A landscape with many peaks, sampled at points; each row gives a point and its height.
From any point a climber steps to the highest of the 2 points nearest to it. It stops when none of these is higher. Distance is the straight distance between rows; heights are no part of it.
j_733 h=66.8: [ 31  29   9 -12  38  32  -6 -21   0 -10 -11  11  14 -52 -14 -35 -29  15
  10  -7]
j_887 h=49.8: [  3  -2 -34   7  26 -58 -59  -2  11  17  -9   2 -17 -59 -16   6  17  34
   2  21]
j_763 h=44.3: [-10  16 -17  -2  43 -32 -45  27 -21 -15  -1  18 -15 -61   1  14  10  47
  12   2]
j_950 h=33.5: [  8  16 -24  -6   2   5 -60 -22  11  26  10  -9  -2 -42  20   5  23  24
 -26  14]
j_649 h=34.4: [-21  -3  31   3  14  52  22   5  10  40   7  36  24   5  27   7   1  -7
  18  -4]
j_96 h=4.3: [  0 -13  -4  22  47  49  11 -33  25  31 -31  56  22 -54   5  16  18  31
  24  -9]
j_923 h=28.6: [-14 -16  26   6  43  66   6  20  -7  36 -16  44  18 -14  37  13  -7  23
  54 -26]
j_870 h=62.5: [ 44   0 -25 -21  -3 -12  24 -11   0 -58  26 -36  16  41 -36 -13  -3 -36
 -22   4]
j_334 h=55.4: [ 57  -1 -13 -35 -40   8   2 -31  26 -11  27 -32  15 -22   7 -27 -34 -37
   5  16]
j_846 h=59.5: [ 25 -10 -20  -5  13  19  -6 -15  56  -9 -23  43  28 -53 -28 -37  -7  -3
   3   8]
j_672 h=63.7: [ 15  25   0  -8  27  -1  -8  39 -37 -38   1  12  23 -12 -29   1 -21   9
  10  -1]
j_409 h=37.2: [-10  34 -24   7 -15  -3 -58 -15 -13  35  15 -37 -17  -1  25   4   8  21
 -46   0]
j_768 h=35.7: [ 37 -36  23  -9 -10  14  -3 -25  21   1   4 -15  26   7 -30 -44  -1 -12
  11  10]
j_167 h=41.3: [ 72  15 -30 -24 -35  -2 -33  -3   7 -29  34 -59  19 -18 -21 -29 -24 -21
  -3  17]
j_41 h=7.1: [-24 -13  24  -9   0 -22  25 -14  38  -2  -9  68  10 -25   4   7  11  -2
  15   5]
j_439 h=55.9: [ 31  32  24  -5  26  38   0 -25 -18  16  -2 -22  15  -7   5 -41 -35   1
  10  -6]
j_698 h=31.8: [ 42  -6  37  10 -18  46  30 -39  74   0   0  26  30   1  -8 -48  -2 -45
  15  11]
j_520 h=39.4: [-26  -2   9  -2  14  24  -1  11  -5   4  19  29  13   8  26   7   7   5
 -15   2]
j_320 h=34.6: [ 11 -11  22   0  16   8  64   2  19 -31   1  16  14  43 -31 -31  -7 -37
   4  -8]
j_876 h=36.9: [-10  25 -32  17  41 -50 -86  41  -2  -5  14  13 -48 -39  27  25  12  30
 -20  22]
j_436 h=23.6: [-32 -23 -32  36  28   9 -33  16 -35  31 -21  17 -15 -51  26  50  14  64
  30 -12]
j_627 h=79.8: [-59  11 -17   9 -14 -22 -29  55 -45  14  -4  -1 -51  13  57  57  11  12
  -1 -16]
j_280 h=25.8: [ 62 -26  -2  -5 -47  45  11 -42  80  -3  -4  10  34 -40  -5 -51 -17 -41
  27   8]
j_220 h=39.2: [ 18  14 -10   2   7 -16 -31 -12  -7  -7   2 -19  24 -31 -29 -18 -20  10
  -4  11]
j_734 h=34.8: [ -5   3  10   9  -2 -30   1   4  -9  -7  -8   4  21  -9 -54  -8  -5   8
   7  25]
j_613 h=53.0: [-38   1 -33   2  -3 -47 -24  50 -27  -8  25 -26 -59  57   7  19  23   0
 -39   1]
j_562 h=42.6: [ 31 -36   9 -11 -53  22  29 -45  45  -3   1 -18  17  24 -15 -51   6 -26
  -7   1]
j_272 h=22.9: [-33 -19  -1  34  14  23   4  24 -30  18 -48  44  15 -42  11  40 -18  27
  55 -13]
j_862 h=51.1: [  7 -10 -13  -5 -15  -9  59  -2 -44 -21  11 -30 -14  80  -3  31  30 -26
 -30 -16]
j_45 h=9.2: [-27 -13  18   9  13   2  12 -11  13   8 -14  63   7 -50  32  43  11  17
  29  -2]
j_332 h=14.2: [ 38   0  40 -15  46  54  35   3  11 -10   6   4  10  23  -6 -60 -16 -19
  26   1]
j_577 h=40.4: [-25  40  -5  24 -12 -29 -42  17 -41  20  23 -46 -28  12  26  27   6  36
 -15 -10]
j_119 h=36.8: [  4   9  44  11 -11  33  49 -26  45  15   1  29  22   9   7 -27 -10 -30
  12 -15]
j_973 h=28.5: [ 71  -6  11 -14   4  29  45 -15  21 -47  -3 -30  24  22 -53 -63 -22 -47
  14  13]
j_291 h=47.9: [-14  19  18   2   7  16   5 -14 -36  17   0 -28  -2   7  -4  -7 -20  18
  12 -22]
j_709 h=68.6: [  7  11   8 -12  -4 -12 -20  10 -22 -16  38 -34  -2  28   5  -6  25   4
 -22  -8]
j_972 h=26.9: [-22 -13  -3  18  28  -6 -13  11 -16  29 -32  27  20 -46  -4  37   7  48
  25  19]
j_590 h=22.5: [-25   9   8 -22 -22   0   9 -32  10  35   5  -3 -18   7  13  -6   3  -1
 -16 -16]
j_289 h=37.8: [ 62   9   7 -15  18  36  51 -24  -4 -28   7 -48   6  47 -19 -35 -26 -41
   1 -10]
j_390 h=30.6: [-26 -20  -7  15  17 -32   0  11  -3   5 -28  39   7 -37 -40   6  -6  22
  18  15]
j_485 h=42.3: [  3 -20   3  -1  -3   4  69  -1   2 -11   7 -19  -8  68 -27   3  10 -25
   0 -22]
j_999 h=67.1: [ -5   7  -1  17   5   8  20  31 -55 -25  24 -45   4  60 -17  21  -1  -4
  -9 -13]
j_971 h=43.3: [ 15  28  12  10 -17 -12 -15 -31 -28  -5  -3 -40  10  -4  -8   3 -20   8
 -18   2]
j_112 h=10.4: [-11  32 -28  36   3 -72 -76  42 -11  -7  -5 -24 -79  21  32  17  16  26
 -40  19]
j_690 h=60.4: [-43 -15 -10 -14  -2 -30  -9  48 -25  18  19 -18 -37  35   6  19   5  11
  -7 -16]
j_324 h=35.3: [ 19  -5   8 -12 -21 -19  41  -4  43 -14   6   9   9  19 -46 -13  -8 -34
   8  17]
j_180 h=39.0: [-27  -4 -11   9 -16 -41  -5   3  17 -23  -8  25 -10  22   6  14   7 -20
 -47  30]
j_501 h=71.6: [ 27 -14 -20  -7   7 -23 -23 -23  44 -17 -26  40  14 -70 -32 -12  13  12
   2  32]
j_503 h=29.9: [ -3 -19 -17  -5 -58 -19  -8 -39  38  28 -14 -12  -7  13  -5 -12  16 -13
 -45  26]
j_403 h=17.2: [  7  -4 -18 -26 -32 -71  -2 -14  30  -2  12 -14 -26   8 -18  -1   7 -35
 -21  24]
j_666 h=30.4: [ -4  -2  36   2   8  26  59  29 -60 -34  -5 -10   4  51  13  23 -19 -24
  36 -22]
j_71 h=37.0: [-25  -9   2   7  -4  21  30  46 -75 -29  -5 -25 -18  47  22  44 -24  -7
  32 -39]
j_983 h=20.8: [ 64   2  32 -22  10  51  32 -24  33 -18 -12 -11  14   4 -21 -71 -31 -40
  31   7]
j_402 h=50.4: [ 29 -24  11 -22 -21  12  31 -36  13 -31  16 -23  13  47 -19 -31  19 -37
 -28  -2]
j_376 h=46.5: [ 29  15   6 -33 -28   2  25 -57  17 -12   9 -34  -5   1   5 -28 -32 -26
 -14  -1]
j_196 h=59.2: [  9  12  19 -24  -9   5  37 -15 -33 -11  31 -30 -10  53  11   9  27 -14
 -22 -15]
j_137 h=43.5: [-24  31  -5  19  -4 -10 -13   5 -40  41  -3 -21   5   4  11  27 -13  34
   4  -5]
j_70 h=24.1: [  6   9  20   5  23  19 -37 -18 -32   7   4  -4  29 -25  18  10  23  42
   0   0]
j_756 h=52.4: [-59 -24   2  -1   0  -8  12  42 -19  27   2  15 -13  13  10  25  -2  18
  26 -17]
j_687 h=32.1: [-37 -24  25  26   3  47  31  34 -12  19 -17  42  26  25   8   5 -14  -2
  31 -11]
j_60 h=79.9: [ -9  12  -9  13  -9  -7  -7  23 -50 -15  28 -53 -17  60  10  15  28  13
 -37 -24]
j_683 h=83.9: [ 39  17 -35  -9  24  19 -45 -26  14  -8 -19   4  10 -84 -21 -23 -19  22
  -7   4]
j_714 h=6.5: [ 24 -20  29   7  36  58   0 -35  37  30 -19  43  32 -39   6 -22  21  16
  39  -3]
j_799 h=69.2: [ 16  31 -35  15  -6 -23  -8  17 -24 -28  48 -70 -20  54 -11  19  15  -5
 -48  -4]
j_797 h=15.0: [-72 -27  13  21 -37  11  17  23  -4  26 -36  47  -4   5  45  54   2   1
  20 -19]
j_47 h=4.9: [-30 -13  32  -2   6  -8  47  29  16   0   2  58  14  -8   6  18   5  -4
  51  -3]
j_861 h=24.7: [-28 -26  29   3 -20  12  83  16 -36 -25 -22  -2 -13  59   6  27   3 -21
  36 -33]
j_658 h=9.4: [ 31  -7  43  -9  43  65   9 -21  27  20  -6  14  18  -9  10 -54  12   7
  25 -18]
j_637 h=11.8: [-56 -27  17  17 -15  11  13  -7  31  33 -29  70  -5 -22  39  35  23   2
  16 -12]
j_396 h=49.0: [ 18   0  15  -9  12  36  17  -5  34 -22 -17  34  31 -16 -38 -46 -23 -23
   3   2]
j_388 h=46.4: [ 46  30  18  -4  15  47   9 -25  -9 -27  13 -51  17  17   0 -46 -32 -23
 -15  -5]
j_86 h=19.6: [-41   1  -7   4 -17  -1  -1 -24  18  67 -12  20 -16 -11  32  29  17   7
 -23   0]
j_794 h=58.5: [ 23  -1 -42  -4  -2 -50 -53   0  28  -6 -14  11   5 -59 -32 -12  -1   9
  -9  41]
j_186 h=14.3: [  2  14 -19  -6  -7 -69 -48   4   3  -2  12 -30 -32   4 -12   5  13  -2
 -30  25]
j_712 h=44.5: [-35  -4 -12   1  12 -23 -19  13   0   7  -2  29 -12  -8  17  18   6   4
 -16  13]
j_998 h=41.6: [ 19  20  29 -14 -29   6  29 -41  38  17   7   0   8 -15  -5 -15 -20 -32
   4   0]
j_735 h=69.3: [-55  -8 -13  -3 -24 -19   2  50 -57  -7   8 -16 -43  50  41  37  19  16
  -9 -30]
j_593 h=20.0: [-14   6 -13 -28 -30 -42  14 -23  16  18  14 -23 -41  26   0   0  11 -14
 -32 -13]
j_679 h=33.3: [ 44 -13  -5 -14 -18   3 -35 -16  27  -8   5 -15  42 -38 -24 -29   6  -7
   5  31]
j_711 h=52.2: [-17  16   3  12  23  14   6  61 -57 -23   7  -1   7   7   1  16 -43  13
  22 -23]
j_459 h=34.2: [ 47  28 -41 -15 -34 -38 -27   7  12 -36  36 -59 -13  10 -27  -9 -16 -15
 -24  13]
j_293 h=18.6: [-51 -38   7  25 -16 -10  12  38 -11   9 -44  53  14 -21  26  56  -6  10
  50   2]
j_367 h=34.3: [-34  -5 -22   3 -32 -30 -22 -13  27  27 -21  17 -25  20  19  11  26  -5
 -60  31]
j_893 h=30.1: [-11   1 -23  18  34   0 -61  -5  -8  20   6   7 -13 -43  37  34  40  49
 -15   8]
j_845 h=12.1: [ 14  28 -16  25   9 -80 -88  22   1 -21  -4 -29 -46  -6   5   0  15  24
 -25  38]
j_373 h=40.5: [-24  35 -27  12  34 -33 -45  43 -35   0  20  -3 -36 -36  33  29  -4  40
   1  -8]
j_311 h=25.7: [ -6 -18   9 -13 -44  18  -1 -54  43  46  -4  -3   2  -5  -2 -27  25  -8
 -14  -5]
j_896 h=80.6: [ 24  19  -4 -17  26 -11  20  24 -25 -62  24 -16  19  23 -34  -2  -3  -8
 -11  -3]
j_162 h=35.5: [-28 -22  -8  11  -5 -15  55  30 -11  -6  -3   6  -6  55 -18  24   5 -16
  -9  -5]
j_158 h=16.5: [-20 -11 -26   0 -12  -3 -12 -25  58  52 -11  27  -4 -29  -3   9   1  -7
 -21  15]
j_912 h=39.6: [ 13  37 -23  -7 -26 -28 -11 -24  -3  -6  20 -55 -15   9  -8  -1 -25 -17
 -42   8]
j_655 h=27.0: [ -7 -32  -3  -7  33  12 -32 -18  -6  16  -6  27   7 -33  23   6  45  44
   4  -2]
j_383 h=44.7: [-53 -27   7  -5 -10   2   9  55 -48  -8  -9   0 -19  10  31  36 -17  -3
  56 -42]
j_486 h=40.1: [  1  -7  33   9  19  34  38  25   4 -13 -14  41  32  14 -24 -21 -19 -11
  15   3]

Call two points neighbours if one is among the 2 nearest of the other. Go from one point of each pair to the other, from neighbour to neighbour, staying as high as possible. Name the lowest point that can't be avoided.
j_291 / j_683 => j_220
j_334 / j_971 => j_459
j_501 / j_712 => j_687
j_627 / j_896 => j_71

Where does a climber stop that starts at each point below?
j_655 => j_291
j_714 => j_683
j_436 => j_291
j_666 => j_627
